A landscape with many valleys, sampled at points; each row gives a point and its height.
A ball rolls from a point to the lowest of its 2 nearest points, and stops where none of them is lower. Distance is the straight distance between rows; heights are no part of it.
<1216>: [105 134 119 172 116 165 146 142 130 100 126 135 103 123 140 122 165 106
  84 125]  (h 59.8)
<908>: [148 138 125 103 135  62 162 117 150 125  88 100 188 133 109 107 110 127
 124 147]  (h 31.4)
<565>: [123 150 131 142 130 173 153 134 111 107 139 128  98  91 134 159 149 114
  75 123]  (h 40.3)
<713>: [130  88 129 103 112  54 110 133 127 179 142  98 131 146 118 116 128 135
 184 138]  (h 35.6)
<422>: [ 76 151 119 154 104 234 121 134  99  99 133 151 103 137 138 118 152 103
 118 127]  (h 60.3)
<102>: [117 140 114 135 124  97 155 128 142 102  95 143 173 103 115 102 150 123
  84 125]  (h 10.9)
<656>: [124 106 126 105 109 141  50 166  89 170 144 147 106 135 136  86 157 117
 147 113]  (h 48.2)
<73>: [129 140 137 118 149 130 169 110 139 113  99 125 162 108 121 124 136 140
 124 122]  (h 30.2)
<183>: [114 121 128  99 117  75 133 129 133 127  80 102 199 144 127  73 126 124
 156 140]  (h 68.9)
<339>: [120 114 135 103 123  97 113 140 112 161 128 119 137 118 130 112 151 124
 147 123]  (h 30.9)
<1158>: [128 102 134  98 117  99  86 148 103 179 140 130 113 130 132 121 142 131
 166 123]  (h 37.4)
<415>: [138  81 136 118 122  78  56 141 112 203 184 134  83 145 136 143 112 152
 187 132]  (h 23.0)
<921>: [156 110 140 122 137 113 119 150 105 149 164 114  85  93 147 170 150 125
 100 114]  (h 47.2)
<489>: [100 104 136 180 119 202  94 141 124 139 157 162  68 148 153 126 120 120
 149 123]  (h 25.8)
<926>: [127  83 148 140 131 106  86 138 126 180 153 131 111 135 140 135 111 151
 182 122]  (h 21.7)
<206>: [117 110 145 173 133 183 151 127 137 122 159 129  78 124 152 167 127 130
 123 124]  (h 76.1)
<1316>: [156 140 118 107 147  88 168 118 143 113 113 116 152  98 120 154 144 135
  92 119]  (h 51.8)
<438>: [147  82 149 161 138 119  91 151 129 158 188 123  62 117 159 167 116 144
 143 121]  (h 64.5)
<1324>: [111 178 123 137 121 187 156 129 104  98 135 140 105  90 126 163 152 109
  63 130]  (h 46.8)
<124>: [125  93 129  99 102  42 117 135 129 174 121  87 150 158 111  94 129 128
 178 147]  (h 40.0)
<15>: [147 158  98  69 111  18 161 112 136 130 102  97 186 138  89 139 125 119
 110 144]  (h 57.9)
<281>: [145 192 111  85 160 124 169  93 125  93  97 150 184  85  89 152 121 153
  83 127]  (h 62.8)
<732>: [108 115 128 115 112 156  71 158  90 147 126 148 126 119 132  87 161 119
 142 111]  (h 53.8)
<836>: [181 126 120 110 158  67 185 103 168 116 112  92 157 120 116 140 112 149
 108 134]  (h 46.9)
<1275>: [154 168  95  95 146  52 151 100 142  99  93 139 190 103  88 141 128 132
  77 125]  (h 54.8)
<19>: [146  87 134 128 119  91  43 153 104 200 188 144  68 142 137 130 121 148
 165 122]  (h 32.6)
<696>: [138 194 101 124 155 165 185  96 135  74 115 151 136  88 100 159 141 151
  59 127]  (h 57.7)
<379>: [109 186  92 147 141 138 169  98 159  53  78 174 183 112  94 109 127 133
  70 128]  (h 66.5)
<119>: [131 164 112  88 116  53 141 111 139  95  68 115 233 141 104  87 105 112
 117 147]  (h 62.7)
<1060>: [152 153 109 114 144  69 165 111 145 106 101 134 175  95 108 134 138 133
  77 126]  (h 53.6)
<912>: [108  90 151 157 132 160  74 142 122 154 154 156  99 136 148 123 112 140
 169 112]  (h 28.0)
<225>: [152 143 131 128 167 163 197  92 162  92 123 121 134 113 119 160 106 168
 123 124]  (h 83.1)
<229>: [111 119 127 175 103 199 124 146 119 118 156 128  61 135 150 137 145  95
 103 123]  (h 66.4)
<456>: [127 108 137 177 116 178  90 152 115 137 168 129  48 129 150 134 131  99
 112 117]  (h 60.5)
<1159>: [126  99 141 159 137 151  31 150 128 169 179 190  79 150 156 132  87 149
 178 111]  (h 46.7)
<1270>: [167 107 132  90 122  39 162 113 150 153 123  60 152 164 117 140  97 140
 160 152]  (h 27.0)
<54>: [162  90 144 103 141  69 137 139 139 147 181  95  95 114 145 193 120 159
 164 122]  (h 52.6)
<1166>: [149  86 152 127 146  90 110 133 135 163 177 115  89 117 156 182 109 162
 169 126]  (h 56.3)
<451>: [120 145 117  90 109  65 132 132 131 109  70 110 219 142 110  79 124 109
 138 147]  (h 65.8)
<1245>: [109 148 130 145 151 163 177 110 144  94 103 135 146 118 122 125 132 144
 112 128]  (h 40.8)
<665>: [123 186 114 128 140 176 176 115 119  82 127 147 121  83 112 166 148 135
  60 129]  (h 53.7)
<880>: [128  96 138 142 114 149  63 160  97 162 164 143  74 131 145 111 142 115
 128 116]  (h 51.2)
<1212>: [139 177 109 113 153 147 176  96 137  93 103 144 159  87 102 151 133 150
  81 123]  (h 60.6)
<994>: [143  99 131  86 107  27 141 119 137 166 134  67 138 169 110 145 111 136
 187 158]  (h 13.6)
<1192>: [164 149 137 104 168 135 183  90 152 104 105 113 155 112 117 154  99 161
 131 129]  (h 84.1)
<640>: [136  73 149 125 128  72  85 131 120 190 164 117 106 142 137 146 111 151
 192 129]  (h 5.2)
<442>: [159 157 128 116 165 127 179  85 164  98  80 108 184 126 110 113  87 144
 118 133]  (h 51.9)
<1032>: [129 111 147 169 130 199  57 146 110 153 177 162  54 145 159 144  98 122
 147 116]  (h 39.8)
<1169>: [102 173 110 142 138 158 175 105 152  62  78 152 171 117 105 108 133 138
  96 136]  (h 62.0)
<201>: [134 153 116  63 107  32 142 124 125 151 101  94 175 145  91 143 133 120
 127 147]  (h 59.7)
<1125>: [122  99 145 186 137 173 116 134 134 131 176 139  52 132 168 171 115 127
 136 121]  (h 72.4)
<557>: [ 97 123 146 126 128 200  90 145  96 138 127 158 120 131 137 111 141 132
 161 111]  (h 32.8)
<1111>: [105 106 150 164 143 165 151 115 158 113 111 130 142 142 143 105 116 142
 165 126]  (h 50.1)
<1163>: [136 134 136 159 162 173 197 104 163  95 134 126 104 120 134 165 121 163
 119 125]  (h 81.6)
<45>: [ 95 155 120 163 132 189 184 106 152  85 108 143 132 127 127 123 144 136
 105 131]  (h 52.2)
<675>: [ 83 148 122 169 121 209 181 114 140  87 125 142 103 143 140 135 148 130
 114 137]  (h 62.3)
<578>: [ 92 156 106 176 102 192 158 134 124  93 131 139  95 131 141 130 163  94
  75 137]  (h 69.0)
<1227>: [195 126 123  96 147  52 181  99 170 126 113  65 158 156 121 144  85 145
 137 153]  (h 39.2)
<1237>: [125 112 143 152 148 131 171 115 160 115 102 118 154 132 130 106 115 139
 147 128]  (h 41.1)
<859>: [167 110 141 103 148 101 147 139 132 135 176 103  88  97 147 198 135 153
 138 118]  (h 50.5)
<437>: [115 126 136 106 129 107 138 121 141 116  80 114 196 133 123  79 120 123
 154 131]  (h 71.2)
<988>: [148  89 144 131 124  98  64 155  99 184 180 127  65 122 143 135 141 131
 143 131]  (h 39.4)
<403>: [122  99 116 167 102 168  55 172 105 144 154 149  69 143 145  83 144 103
 122 108]  (h 43.7)
<429>: [126 151 131 103 135 117 155 110 141  94  70 121 216 133 114  84 103 127
 137 137]  (h 73.7)
<527>: [145 143 124  84 114  44 146 112 141 136  82  83 202 158 111  99 110 113
 133 156]  (h 38.6)
<1251>: [ 67 158  95 163  85 241 118 143  99  88 136 153  86 154 140 112 159  90
 113 139]  (h 67.6)
<830>: [133 135 138 131 137 145 143 137 117 129 140 124 103  91 140 150 157 122
  88 116]  (h 34.1)
<191>: [131 127 143 164 125 214  20 148 106 146 189 182  44 156 155 146  80 117
 139 115]  (h 45.1)
<1074>: [122 160 119  77 118  76 136 128 108 132  99 133 186 100 102 125 147 122
 108 127]  (h 62.9)
<1205>: [142 100 140 119 121 103  97 153 106 171 165 117  83 104 141 146 153 126
 124 121]  (h 44.2)
<840>: [126  85 157 148 141 129 116 136 131 160 155 129 107 126 144 143 110 151
 176 124]  (h 29.9)
<1181>: [106  97 151 159 141 168 109 139 128 148 152 144  90 128 151 141 120 141
 163 116]  (h 13.2)
<166>: [206 137 110  98 155  60 169  93 172 111 105  78 177 140 106 145  96 143
 112 140]  (h 43.9)
<992>: [131  89 134  95 111  34 112 123 129 193 153  83 118 166 115 144 114 144
 199 154]  (h 27.1)
<787>: [138 104 131 110 125  65 146 126 138 144 113  95 156 128 122 112 130 130
 139 137]  (h 17.5)
<570>: [103 139 117 176 106 207 151 134 124 105 146 137  71 135 151 144 150  97
  91 138]  (h 72.3)
<87>: [117 126 141 166 143 176 170 120 143 111 139 132  97 119 144 155 130 140
 119 120]  (h 78.9)
<302>: [109 134 129 147 107 220  68 154  79 134 150 156  76 130 142 111 142  93
 117 116]  (h 66.0)
<1186>: [136 102 141 151 120 155  84 158 105 153 169 131  63 116 147 141 141 114
 118 117]  (h 56.1)
<986>: [120 138 124 124 131  96 140 139 118 120 109 132 159  92 121 122 155 116
  95 120]  (h 20.1)
<817>: [ 92 139  96 163  75 249  80 147 100 103 161 145  54 185 142 107 134  67
 116 138]  (h 76.2)
<1261>: [181 144 143  81 170 124 183  90 153 116 120  94 160 123 121 171  86 169
 149 132]  (h 84.8)
<435>: [106 116 124 154 126 120 143 141 142 111 102 126 149 118 130  86 157 119
 112 122]  (h 40.2)
<1299>: [113 134 142 122 139 142 150 126 125 122 107 131 152 106 128 115 146 133
 134 122]  (h 22.1)
<232>: [ 74 139 124 149 107 243  97 140  98 110 132 164  94 152 145 105 147 114
 146 123]  (h 51.1)
<530>: [103 133 145 124 133 171 134 126 111 131 110 143 146 110 128 122 143 136
 149 114]  (h 9.2)
<838>: [156 163  98  62 106  16 155 103 143 134  92  78 192 168  85 144 103 117
 115 153]  (h 59.9)
<821>: [139  87 149 184 136 149  78 142 127 144 190 147  44 129 164 167 102 132
 130 118]  (h 68.6)
<303>: [128 123 130 115 120  87 126 136 116 145 121 119 148 104 122 118 159 121
 121 124]  (h 26.1)
<432>: [ 91 132 130 139 115 226  75 145  97 127 138 172 105 140 141 102 137 120
 158 113]  (h 42.7)
<1296>: [122  86 149 147 127 139  44 147 119 174 163 168  95 147 151 118 101 149
 182 115]  (h 39.3)
<1276>: [140 191 113  72 145 100 159 101 117 112  91 145 199  99  93 142 127 138
  98 130]  (h 64.0)
<109>: [142 127 123 119 141  74 159 119 151 123 103 110 168 117 119 114 128 134
 121 131]  (h 25.2)
<542>: [105 144 110 151 128  95 159 132 150  75  77 144 188 111 117  83 142 120
  92 124]  (h 20.7)
<888>: [145 173 123 122 162 149 183  86 162  81  73 127 186 126 101 113  99 147
 112 133]  (h 54.0)
<1312>: [142  80 146 135 134  88  88 142 132 173 188 127  70 125 155 167 115 153
 167 121]  (h 60.2)
<730>: [ 80 140 102 167  83 242  95 147 102  93 145 150  80 169 150  95 152  79
 123 127]  (h 72.5)
<995>: [ 99 145 125 151  98 240  80 149  84 120 153 142  59 141 136 121 140  77
 105 126]  (h 70.4)
<463>: [131 102 145 166 138 174  37 149 115 169 185 176  62 146 149 140  94 136
 159 107]  (h 45.5)
<683>: [114 106 114 178  95 206  59 160 114 126 161 154  61 165 147  95 139  88
 113 117]  (h 34.2)
<776>: [101 113 122 187 101 210  88 151 116 124 152 155  58 161 155 115 140 100
 128 120]  (h 22.0)
<645>: [ 90 101 144 169 132 185 137 128 146 117 128 145 126 146 145 110 122 135
 171 122]  (h 50.0)
<501>: [123 163 122 127 149 150 174  98 157  84  81 137 189 115 108 102 120 141
 110 132]  (h 56.8)
<546>: [148 174 100  86 133  53 142  97 147  93  71 128 226 133  92 103 100 119
  99 147]  (h 60.4)
<1044>: [135 112 121  95 101  33 134 128 136 156 101  77 172 161 110  98 119 124
 163 159]  (h 45.2)
<1306>: [155 168 103  70 130  39 153 101 142 116  93 122 201 123  88 144 118 123
  97 141]  (h 56.4)
<155>: [144 140 131 119 144 120 162 126 127 125 132 121 129  91 132 144 152 133
  98 117]  (h 28.3)
<772>: [123 173 123  79 131  90 144 112 108 113  96 145 195  90 101 142 143 128
  95 124]  (h 64.1)
<1019>: [153 130 144 129 161 114 177  97 160 112  96 103 168 131 126 114  97 145
 137 134]  (h 48.3)
<983>: [104 119 122 144 121 110 148 134 156  85  83 130 182 122 123  70 143 119
 121 126]  (h 30.3)
<534>: [129  94 154 137 142 115 139 132 139 151 136 120 126 123 141 132 120 145
 157 121]  (h 38.4)
<1136>: [179 108 135 102 143  47 171 113 156 139 120  75 160 146 122 133  95 144
 143 147]  (h 34.0)
<724>: [110 121 122 158 122 132 145 145 129 118 114 127 128 104 133 114 160 116
  97 119]  (h 48.7)
<1007>: [113 137 106 164  80 244  56 149  99 117 170 153  36 181 134 107 111  63
 117 124]  (h 78.5)
<858>: [168 178  90  73 133  39 143  80 147 101  80 122 221 141  80 131  89 114
  92 151]  (h 58.3)
<851>: [107 127 154 114 139 181 109 133  97 147 130 152 122 115 133 131 137 138
 157 115]  (h 22.9)
<1172>: [ 87 102 137 187 118 202 112 129 138 127 142 156  94 150 155 125 125 130
 168 123]  (h 38.9)
<948>: [132 101 134 109 111 108  59 152  93 191 158 146 101 138 130 101 153 129
 165 123]  (h 42.8)
<1250>: [121 151 113  77 113  45 138 129 108 149 101 121 178 117 101 132 153 114
 118 137]  (h 61.6)
<550>: [167 124 129 107 155  78 177 120 149 128 122  96 137 107 122 151 126 148
 116 123]  (h 49.4)
<416>: [107 122 131 127 108 191  65 162  83 142 136 149  98 126 138  94 158 103
 128 107]  (h 60.0)
<1272>: [137 138 113  81  93  15 147 124 136 147 100  70 190 174 101 106 113 114
 140 169]  (h 44.9)
<301>: [159 121 144 109 143 125 139 140 115 130 165 106  80  88 144 192 150 142
 107 118]  (h 48.8)

Call two points neighbours if one is among the 2 nearest of the other. Go from one point of each pair to the other, from neighbour to neighbour, staying as low as possible. Name the highest point that can't be avoided.
<1237>, <530> | <570>
<1181>, <640> | <840>
<1237>, <776> | <1111>
<1181>, <1032> | <1159>
<787>, <155> | <1316>
<787>, <994> | <1044>
<530>, <102> | <578>
